A landscape with many valleys, sampled at points; each row gives a point and its height.
From any point a ball takes the steepest step (drop divided by distance) to one of its 4 nearest points. It stops when none of these is lower. Distance is the straight distance between rows; heights are no part of it.
z_841 (h 519): [ 42  17 -29 -42  17  16 -18 -46  25]
z_645 (h 606): [  4  -8 -21 -30  28 -18 -10 -27   3]
z_497 (h 271): [ 13 -44  43  24 -63  16  42  70  52]
z_247 (h 425): [-48   2   8  25  20 -26  16  18 -32]
z_620 (h 590): [ 31  59 -41 -28 -18  90  16 -13  31]
z_946 (h 227): [  4  53 -39  31  39  30 -20 -39 -25]
z_952 (h 560): [ 50 -18  -3 -45 -14 -32 -21 -24   4]
z_868 (h 317): [-27 -35  45  32 -32   1  51  56   1]
z_971 (h 424): [-12   5 -12   4  29 -25   6 -19 -30]
z_970 (h 360): [  5   8 -10   5  12 -35   6 -11 -43]
z_621 (h 475): [ 25  36 -20   8   8   6 -16 -35 -48]
z_601 (h 669): [-58 -61  59 -23  -9   5 -42  32  52]
z_15 (h 431): [ 22  22 -26 -19  19  -1  -7 -41 -12]
z_73 (h 304): [  8  70 -28  23  10  44 -18 -40 -25]
z_95 (h 482): [ 33  35 -13  16  -5  -9 -20 -32 -55]
z_643 (h 83): [ -5  46 -36  25  48  31 -13 -36  -7]
z_860 (h 565): [-19 -39  23 -15 -12 -39  21  24  -5]
z_363 (h 423): [  9  82 -31   6 -19  90   4 -11   4]
z_407 (h 346): [-42   4   9  41   6 -33  -2  20 -63]
z_561 (h 726): [ 22 -25  16   4 -48 -46  38  71 -19]
z_91 (h 336): [ 18  83 -23  18 -12  68 -20 -30 -28]
z_788 (h 839): [-39 -46  21 -47   4 -21 -33   8  38]
z_994 (h 195): [ 10  42 -41  10  41  34  -3 -44  -3]
z_349 (h 352): [ 34 -47  52  49 -58  47  25  60  81]
z_526 (h 422): [ 23 -16  -2 -20  -6 -48   4   0 -28]
z_167 (h 164): [-21 -21   2 -21  25 -33  -5 -12   1]
z_564 (h 219): [ 11 -33  47  41 -51  19  53  68  39]
z_460 (h 474): [ 17  71 -46   2   1  97  15  -6  11]
z_174 (h 670): [-40 -37  20 -41  12 -22  -4   2  27]
z_705 (h 367): [ -5 -66  59  13 -47  21  15  56  58]
z_443 (h 324): [ 30  55 -30  -3   8  47  -4 -43  -6]
z_348 (h 813): [  8 -46  26  -8 -51 -46  25  55   6]
z_59 (h 767): [ -4 -51  30 -24 -28 -39   3  33  11]
z_724 (h 473): [ 32  17 -29 -40  19  27 -15 -39  22]
z_14 (h 504): [ -5  49 -18  44  12  -5 -44 -19 -45]
z_531 (h 489): [ 44   7 -20 -32  12 -14  -8 -38  -6]
z_997 (h 557): [ -6   7 -30  -5  49 -15  -8 -36   0]
z_789 (h 658): [-34  14 -19  24  43  -7  -7 -17 -28]
z_480 (h 617): [ 19 -37  19 -35 -19 -48   1  10  -6]
z_969 (h 442): [ -7  -3 -29 -16  47   3 -13 -25  28]
z_169 (h 561): [-28 -64  67 -24 -35  10 -29  50  50]
z_723 (h 391): [ 39  43 -27 -18   6  43  -1 -46   4]
z_346 (h 494): [ 45 -10  -7 -30 -12 -37  -2 -24 -18]
z_513 (h 668): [ 14 -30   2 -52  -3 -31 -43  -8  16]
z_25 (h 249): [  9  61 -46  18  23  63  -7 -32  -2]
z_103 (h 559): [ 33  -6 -14 -51   6 -10 -30 -35  17]
z_196 (h 165): [-42 -26  21  10   9 -24  28  19 -15]
z_773 (h 318): [ 14  21 -46 -13  42  21  -2 -42  17]
z_896 (h 386): [ -2  96 -31  27 -12  95 -11 -12  -2]
z_652 (h 682): [  3 -13   9  16 -29 -44  35  51 -42]
z_194 (h 71): [-29   4   0  29  21 -33   3   2 -44]
z_210 (h 392): [-13  23  -3  38  11 -30 -28 -14 -56]
z_246 (h 300): [ 23 -34  40  75 -38  49  44  51  71]
z_591 (h 65): [-43 -46  55   0 -14  -6  26  25  36]
z_380 (h 498): [ 23  62 -14  48 -11  14 -40 -25 -57]
z_992 (h 698): [ 14 -30  14  -3 -30 -53  28  45 -21]
z_976 (h 558): [-54 -35  45  21  -2 -13  34  30  -4]
z_596 (h 728): [-10 -27  -5 -43  32 -25 -26 -17  25]
z_586 (h 783): [ -4 -37  10 -44  -2 -31 -33   0  23]
z_429 (h 630): [-31  15 -23   8  58  -4  -2 -23  -3]
z_408 (h 483): [-22  -1 -36 -15  68   2 -11 -24  34]
z_875 (h 766): [ 24 -34  14 -27 -32 -52  15  34 -13]
z_663 (h 395): [-33 -37  52  52 -31  11  59  50  19]
z_881 (h 534): [  2  76 -20  52  -9  44 -53 -40 -34]
z_277 (h 654): [ -8 -39  21   6 -31 -39  30  43  -9]
z_667 (h 496): [-25 -62  40 -16 -28 -19  14  42  26]
z_936 (h 583): [-41 -20   1 -16  27 -28  15  -3   0]

Two balls start at each pair of points below. Name the first point that both come to, or write never.
z_788, z_277 -> never
z_969, z_443 -> z_994
z_480, z_59 -> never

Call two points neighbours if one is among the 4 nearest of the other. Go from one point of each pair to the other, from neighbour to neighbour, staying as low as possible. Name the highest point that can't be avoided.
z_194, z_591 -> z_976
z_591, z_167 -> z_936
z_591, z_564 -> z_868
